Points, in no order, along strands that fork and pass close to each other.
In the rows, zero is written as 128.
Two points are linked if the straight distance between their rows is under 67.2.
tize: [199 110 141 125 139 134 152 161 154 119 115 184 144 136]
fot: [113 178 124 109 121 118 122  63 146 143 117  78 131 128]
Giput: [ 97 122  96 150 119 106 169 168 110  74 154 155 145  90]
Nataf: [138 122 109 147 106 151 107  63 110 158 125 124 128 202]
tar: [146  71 144 117 115 174  72 132 102 125 151 168 178 125]
Mado: [161 134  96 122 114 154 145  91 146 132 111 146 146 149]
Guki: [128 159 133 132 176 147 163 143 155 134 108 105  81 140]
fal: [152 116 123 121  77  67  92 145 113  84 177 171 161 113]
mukop: [147 140  90 112 111 141 153 101 151 118 116 130 153 125]
Fip: [156  81 109 148  97 174  94  88 125 134 141 137 158 168]
midot: [180 105 112 132 114 166 130 114 137 130 116 170 156 150]
zin: [122  78 137 101  85 134  91 180  83 110 160 170 153 123]
gizoz: [152  61 129 136 116 188  79 108 121 130 149 147 177 144]
teka: [158 125  85 143  94  79 115 126 152  83 173 132 147 126]
fir: [ 82 143 146 130 130 164 159 125 161 113 121  84 104  75]
Zerip: [ 57 135 157 152 126 164 149 127 154 116 124  83  95  78]
nodo: [194 103 123 126 124 153 139 133 150 128 113 180 146 145]
dit: [146 159 169 115 195  96 126 115 115 183  82 112  96 156]
vaken: [ 61 135 188 152 194 127 124 148 114 177 104  97  80 109]
Rit: [174 119 104 142  92  66  98 129 150  82 178 158 153 116]
Vuzuk: [ 51 148 167 142 118 138 123 121 145 147 124  66  90  94]
kozed: [133 148 174 113 206  86 122 136 102 186  85 105  94 144]
zot: [111 114 136 112  97 108 147 187  69 101 148 188 133 109]
Rukud: [ 52 137 182 162 180 152 129 139 132 157 109  99  74 108]
sufe: [116 154 108 119 156 145 160 134 143 138 108 102  92 141]
virag: [110 160  99 112 138 130 140 114 129 147 108  98 105 157]
Rufod: [ 96 135  80 156 127 116 165 150 132  75 153 119 131 111]
bonak: [112 148 131 107 133 156 158 117 167 127 108  86 117  90]
lel: [ 78 116 178 144 202  98 122 153  91 185  96  99  99 101]
bimim: [ 65 155 160 118 120 122 114 112 140 161 121  58  96  99]
Sidu: [140 112 139 112  69  90  81 141  98  94 178 174 167 116]
fuzaz: [166 129 135 149 167 134 183 172 160 101 121 148 112 121]
veb: [109 110 108 132 106 107 164 181  87  86 150 172 144  96]
tuk: [ 89 170 149  99 130 113 108  89 140 158 111  65 115 110]
Rikuv: [124  92 144 102  89 126 109 186  73 112 153 185 139 121]
nini: [148  74 125 110  93 150  84 151 101 121 150 169 172 123]
miko: [135 169 101 127 107 118 128  58 151 126 126  98 146 145]
tilo: [145 132 100 129 117 145 118  92 121 155 111 122 114 194]
Pezul: [142 140  79 141 106  87 133 130 155  81 163 117 146 114]
fune: [139 101 154 117  71 113  53 127  92 103 183 174 182 121]
zep: [141 158 134 112 170 118 127 109 112 179  88 118  95 178]
Dibim: [135 154 108 103 122 144 160 106 159 121 106 110 142 104]
nebe: [140 108 108 159  93 158  93  59 117 145 142 117 144 190]
regu: [155 138 128 143 173 142 178 164 168 115 114 130  98 136]
numes: [135 154 110 117 139 129 126  96 119 166 100 115 108 183]
vol: [111 142  77 145 116 107 152 139 146  89 149 107 130 111]
nak: [192 120 144 125 147 121 168 175 152 110 119 173 131 121]
leg: [110 129 173 126 206  89 121 146  92 188  87  97  98 111]

A fork is a point with three links, a tip a point with one. Leave the first point through the second and follow the links. Name the first fork or tip that comes.
Zerip, Vuzuk | miko
kozed, dit | numes
zep, dit | Rukud
teka, Rit | fune

Name the points in between on the shortest way along the links from the first point to the second, in order.
miko, fir | fot > tuk > bimim > Vuzuk > Zerip
tar, zep | gizoz > Fip > nebe > Nataf > tilo > numes
regu, virag | Guki > sufe
vol, nini | Rufod > Giput > veb > zot > Rikuv > zin
